Each row is a point on a tangle of strands that fork, close into loops and nearly touch. The rows are in no order.
Two points are linked if the straight distance between their rows is under 94.4. Some points are linked to none.
Dak: [-13 32 17 -7 -37 34 -2 27 34 -17 39 13 -15 -12 -9 -32 5 29 -16 59 -8 -14 18 -21]
deg: [18 36 -2 16 18 -40 -28 -11 -25 29 -10 9 31 -21 19 22 -24 -15 -20 -7 64 -16 11 -20]
mav: [29 17 9 -23 0 15 20 38 0 -3 -18 -7 12 23 1 41 -10 15 15 -36 19 26 -17 44]
libor: [15 -17 13 -24 -3 -9 -46 12 6 -3 -10 7 -21 -9 22 -1 -37 11 -12 -47 17 15 15 0]
vuma: [17 -23 -36 -7 28 0 -22 1 1 10 24 7 -14 43 25 18 -25 20 22 6 26 9 4 13]
nis: [64 6 9 -33 -18 25 0 13 3 0 10 -28 17 10 -7 20 -31 13 17 -56 -6 28 -12 55]
pakun: [-38 44 1 10 -15 18 -10 14 -8 -11 17 -35 22 -43 -22 -7 -6 -6 37 20 2 16 -68 22]
kup: [17 34 -6 -35 -16 20 -11 2 -18 24 21 -52 57 -45 11 51 -36 24 38 -6 43 32 -53 14]
Voze: [33 -19 -20 10 16 57 60 3 10 -17 -11 39 -15 25 -33 -22 26 3 -33 21 3 -33 52 -19]
Dopa: [16 -17 -18 57 57 -27 -25 7 -10 8 -45 -12 -40 21 14 -2 12 -8 -30 10 2 -7 -7 1]
Rim: [-12 -35 -8 -38 25 -20 9 -28 -13 29 -25 -14 20 5 27 17 -17 0 -33 -49 -8 29 2 50]
peta: [-22 -9 13 33 -7 14 14 -1 -27 2 -3 30 -13 -13 -9 20 -5 -12 -1 -5 21 2 2 25]
Luvu: [45 34 -24 -30 -20 -29 -47 1 -7 16 9 -34 0 14 37 -7 -41 4 7 -47 -3 17 -23 21]
gidug: [-31 5 14 -5 1 5 13 -15 19 -23 38 -7 19 4 -35 -32 19 2 21 40 -17 -8 4 -29]
Fava: [14 -7 -31 21 19 -20 21 14 33 0 -1 -5 -21 11 -3 -10 26 -30 -13 52 -27 -54 -2 -44]
bul: [-1 28 1 -11 40 -12 34 0 -11 -9 -45 2 5 17 1 -18 18 8 -22 -2 -9 -14 12 8]
nulek: [5 9 3 -13 5 7 -23 27 13 -16 -15 -9 -23 -13 2 -7 36 5 -17 -29 -1 10 -44 40]
zuke: [16 -7 -27 27 -4 -37 -22 -19 -2 -11 -49 35 -7 -3 6 3 48 -2 5 -1 -28 19 -28 -31]
bavo: [21 -51 -24 28 24 -2 -21 -26 -37 13 -29 -4 -38 8 21 -14 26 -12 -18 -8 -5 5 4 -3]
fiv: [23 8 17 -19 -10 3 -25 27 -3 24 21 -25 61 -2 41 33 -15 -6 29 -5 36 -6 -1 9]
sokel: [-36 -19 20 69 -11 6 4 -34 19 -18 -7 -13 -1 -5 -30 -12 17 -30 -31 47 -22 -28 41 -19]
tilil: [9 -21 -42 17 43 -28 -14 12 24 12 -55 -2 -43 36 47 -3 14 11 -35 -1 3 -4 12 -22]
puv: [13 -4 -35 -2 7 -41 -35 19 20 24 13 -11 -12 55 68 14 -26 4 3 -1 2 26 2 3]
gog: [-6 38 -5 12 -5 -34 -29 9 -35 32 -1 10 36 -7 7 -3 -26 -7 14 4 15 29 -33 -18]
vufin: [2 -8 2 -42 -14 18 -9 1 5 -7 -21 -9 -33 -34 -4 -36 27 9 -36 -48 -29 0 -38 36]
bip: [-53 9 38 57 -31 -14 9 -17 16 -4 2 -13 3 -14 -33 -5 9 -41 -5 27 -17 6 -2 -10]
zib: [27 27 -11 -31 9 -44 -23 -32 -25 5 -43 -27 -4 -7 23 -13 -40 13 -26 -43 -15 8 23 2]
Noteg: [4 -8 -9 -2 -10 3 -32 10 9 -6 -22 22 -58 7 38 -17 -17 16 -24 -17 3 2 21 -9]
pido: [-11 26 11 1 -10 62 0 27 9 3 37 -17 -2 -36 -5 11 -9 15 34 64 25 -18 -14 1]
nim: [-8 -27 6 19 39 21 52 13 -5 12 27 -21 10 17 -40 18 -6 0 24 70 21 -11 -1 -1]
Sined: [18 -4 -17 15 24 0 8 -3 32 -2 4 8 -29 -3 -3 24 48 -17 -7 32 0 -40 6 -1]
Danos: [-37 38 34 -6 -4 -23 9 -3 -1 17 10 -28 -18 -21 -12 13 -22 -10 12 9 7 14 -21 13]
tuv: [-17 -20 -32 9 -15 -9 -14 1 12 -21 -36 36 -4 16 37 4 47 8 4 -22 -39 5 -13 -11]
sanil: [47 13 10 -19 17 -8 3 12 -13 19 -15 -4 23 31 18 30 0 9 -21 -27 31 33 19 46]
vos: [-22 12 11 -42 -22 22 24 -18 -16 -20 5 17 4 -31 -5 -26 4 4 -8 -38 4 -6 17 -2]
denek: [12 -1 24 -12 -22 -5 10 -26 27 2 -11 15 -57 -13 16 19 19 -4 -21 -14 -12 13 44 9]
Naf: [19 4 -1 -27 -38 35 0 35 11 -11 35 27 5 4 15 13 7 14 34 -9 -7 -4 -13 3]
kazi: [18 -43 -7 9 35 -27 -8 -43 -7 4 -26 15 -48 12 -3 4 42 -10 2 1 -8 2 23 -29]
leb: [-64 -19 17 11 -6 2 8 -39 6 -30 -12 18 2 -13 -33 -2 -2 -10 0 -33 -20 1 16 -23]
nunos: [-22 -17 17 43 -18 28 24 -34 36 -33 16 1 15 16 -50 -23 37 4 -59 40 8 -32 42 -29]
vada: [-29 9 6 -13 0 14 14 41 -16 6 -3 -34 10 10 -2 -26 -8 15 18 -10 -18 20 -43 53]
Vobe: [54 13 -27 -25 -41 -13 -16 -4 -13 6 0 -34 -12 15 7 18 -42 12 -13 -70 -10 28 -42 43]
lavev: [31 -19 -7 10 45 -33 -7 9 7 2 -29 14 11 -21 -1 13 6 -22 -14 15 21 -44 33 -56]
tam: [-48 -9 19 -35 -38 2 15 -42 -12 -31 0 18 -2 -45 -37 -24 10 -9 -4 -32 -29 3 1 -21]
Kuf: [4 -32 14 -10 49 11 -11 21 17 17 24 18 29 -12 -17 5 3 14 21 44 12 -16 -4 2]
zapag: [26 3 -10 -27 -23 3 -38 30 -8 1 10 28 40 1 26 9 -4 4 16 -19 17 15 -11 10]
vuga: [-3 -26 2 -12 34 40 6 -28 5 -30 -13 28 -1 0 -35 -8 7 1 -2 -12 5 -26 47 -10]
Seror: [20 41 -29 19 1 -36 -49 -7 -44 20 4 3 55 14 15 3 -45 -1 -1 1 49 8 -22 -1]
bofin: [-26 -25 10 27 -4 20 41 -45 28 -36 -9 -10 -20 23 -41 -38 17 20 -39 20 -2 -27 64 -54]
lun: [9 -12 -26 38 25 -13 46 6 23 -8 -1 3 -9 15 -46 3 15 -35 -5 35 10 -51 7 -60]
sunuf: [-3 -2 23 17 25 26 24 14 34 -20 19 -4 20 17 -35 -17 12 9 -5 38 -17 -18 25 -7]
Bomu: [-15 38 -1 6 -26 14 12 25 52 -26 20 29 -9 -14 -13 -14 32 -7 -17 30 -9 -40 5 -31]
mori: [-24 2 -7 40 18 0 6 16 -26 13 -9 35 7 -16 5 4 -4 -11 -3 25 28 -14 2 -20]
kudol: [-19 -17 48 -16 13 22 -4 22 -5 12 23 7 13 -22 -23 -5 -20 22 5 27 16 6 4 11]
Miriz: [16 -31 6 -10 50 -26 -2 -24 8 0 -41 23 -24 -20 3 -5 20 9 -9 23 4 -20 36 -65]
Kib: [-2 0 8 -3 1 -10 -9 -31 -11 -1 36 -26 6 8 -24 -3 -22 -5 75 10 -37 10 -19 -2]
Bes: [-16 -9 -2 0 4 -34 -47 8 7 21 15 -15 65 1 9 51 -57 19 13 3 48 48 -6 11]
Rino: [-7 3 -5 19 -4 8 20 11 -35 30 22 -28 6 11 33 -21 -5 -32 35 3 11 -10 -15 -11]
mozod: [-8 4 15 -32 -54 -1 1 -12 35 -18 -8 -1 -50 -23 15 -1 22 -8 -18 -15 -44 13 9 6]
pap: [23 -28 -1 8 37 -23 -49 21 -2 7 -22 19 18 -9 2 -9 -17 4 -2 5 27 -21 9 -39]
Rur: [40 -22 10 -22 37 -11 15 -18 -5 26 -30 -1 -2 22 18 10 -24 8 -27 -34 -11 59 29 43]
Kep: [-7 -13 20 -13 -1 2 7 -24 19 -22 24 5 0 16 -41 5 19 -4 40 0 -29 7 -4 -7]
veli: [-19 21 -5 23 -5 -30 2 13 -43 28 -9 -23 37 3 21 -1 -38 -3 1 -19 13 28 -43 26]
Zinut: [-5 -11 -5 3 25 -35 -64 -21 -14 5 -27 14 9 -23 25 6 -5 -4 -25 -22 41 -17 22 -22]
ligov: [13 15 12 -23 -27 42 16 -14 8 -21 28 -60 -22 -14 -22 -22 -6 27 30 11 -57 -2 -12 53]
Nemap: [18 10 0 19 -3 11 13 -27 -1 -11 9 0 -16 -19 -32 6 74 -37 -3 11 2 -34 0 -8]
kozif: [-4 -15 -25 2 26 -16 8 18 -3 16 -20 20 -68 25 37 -12 -5 14 -21 8 17 -6 20 -32]
talep: [-16 39 -5 -20 4 2 33 -7 -23 -3 -26 36 23 -4 8 -17 -6 4 0 -32 -1 -9 6 13]
sule: [-35 14 9 41 -61 23 46 -28 5 -20 33 10 -1 16 -36 11 36 -9 -30 12 1 4 10 0]
vof: [3 -10 -38 0 11 -55 -57 -6 27 8 -12 -9 -3 25 74 9 9 -15 -6 -2 -16 7 -6 -1]
tomis: [-8 42 17 -17 11 -46 -14 -18 -6 14 -14 -21 4 -19 9 -9 -23 -4 -14 -14 -16 5 -10 11]
feze: [-5 9 1 -8 42 10 59 31 5 24 34 3 36 17 -24 2 1 10 29 65 33 -28 -16 -30]
gabo: [8 -23 -8 -18 40 -1 26 17 5 22 17 33 18 3 -16 -5 30 2 -7 56 7 -20 -6 -33]
zug: [-14 13 16 9 -8 35 14 46 31 4 45 -2 7 -28 1 -21 0 13 -7 82 36 -41 5 -21]
dalos: [-41 9 35 9 -28 -5 24 -24 -6 0 12 -17 2 -16 -27 -3 -22 -12 0 10 -37 19 -2 15]
Kigoz: [-40 -10 0 16 -30 0 19 -1 -46 13 2 -4 3 0 29 -21 -24 -36 9 -9 -12 4 10 -21]
ref: [-21 26 4 20 4 15 -11 26 14 -7 27 6 6 -16 -7 8 1 -6 29 36 1 -11 -41 22]
gudip: [3 -3 -4 -25 -19 6 -26 17 -20 14 13 -14 46 -10 14 52 -50 39 34 -6 62 57 -25 11]
tep: [-6 -23 3 7 0 11 -11 -17 -15 -36 -36 31 -15 -11 -33 -7 14 -5 10 -45 -2 -3 13 -22]
Faz: [11 -19 16 -9 45 -35 24 9 -2 17 -53 -2 4 33 8 -5 2 7 -17 -13 -20 23 25 14]
Zoguv: [-20 25 -17 16 -13 14 -7 28 -19 -10 0 -21 19 0 -11 -19 -12 7 40 -29 -12 19 -78 19]
varur: [-29 -16 51 -1 -12 39 32 21 16 -7 26 9 38 -6 -38 3 4 19 9 25 8 1 31 10]
refu: [-17 18 0 51 -40 16 24 -31 8 -18 35 -11 -5 -14 -17 7 71 -39 -29 21 5 -21 9 -6]
valov: [15 -25 -9 4 6 3 -17 1 -34 20 0 -22 -20 13 23 -24 3 -17 7 -17 -10 -1 -3 18]
der: [25 -6 23 -41 4 15 -24 13 17 -9 -21 39 -2 0 6 5 -19 13 -5 -40 -20 13 39 2]
sapod: [37 6 12 -24 -1 4 -34 15 5 15 37 -55 59 -9 20 41 -3 7 47 -6 15 22 -44 19]
sada: [0 0 5 -45 -58 36 12 24 32 -22 22 17 -23 -14 8 -12 15 7 7 -26 -33 6 1 19]
Neba: [-6 12 7 14 -44 11 56 -12 -31 2 11 23 -17 0 -15 17 13 -18 -4 -5 -5 13 21 14]
bonek: [-35 -9 -19 31 13 -6 34 7 -6 -5 6 28 -25 15 -21 1 25 -28 -13 26 21 -20 -9 -45]
zumiz: [-41 -10 -23 8 -28 -14 -1 0 -52 22 13 -11 11 0 35 -5 -57 -16 0 -27 -3 12 -39 11]
mem: [5 11 31 -16 -5 -5 -19 28 4 1 -11 -37 16 -22 -20 1 8 0 9 -27 -14 21 -58 61]
bodi: [7 15 -5 14 -38 12 4 4 22 -21 20 45 -13 -7 8 14 10 -6 11 17 -28 -18 11 -9]
muve: [40 25 -33 -7 -30 -49 -32 -30 -24 12 -8 -29 -14 11 41 -17 -22 -6 -3 -29 -30 6 2 14]
Vupef: [10 -25 -5 1 35 10 24 7 -11 14 31 10 -16 40 -14 24 -14 20 42 32 18 13 0 14]
Toka: [11 -10 9 6 12 41 28 -4 13 -41 -6 12 -20 31 -48 -42 19 15 -11 -4 -7 -33 62 -38]
zon: [12 -13 -40 -7 -12 -25 -53 2 24 -16 -49 5 -10 27 50 0 16 16 -18 -41 -28 15 -6 -15]
Las: [20 4 -5 -33 -33 37 21 -51 -21 11 21 -15 -24 -28 -18 5 -51 12 6 -35 -42 -5 6 69]

A tip is a point with one link. Name the tips that can be reached along the links from each point below, in the order of the rows.
mem | vufin, denek, Bes
tuv | zuke, Kib
Kigoz | der
Luvu | Voze, Rim

A piece is two or more points that can be reached from each other along the links. Count, over all rows, the pieces, the separate loops (a circle has one, a figure eight two, a Y none), the forks (points with three links) and the tips (points with one).
pieces | 5
loops | 3
forks | 4
tips | 8
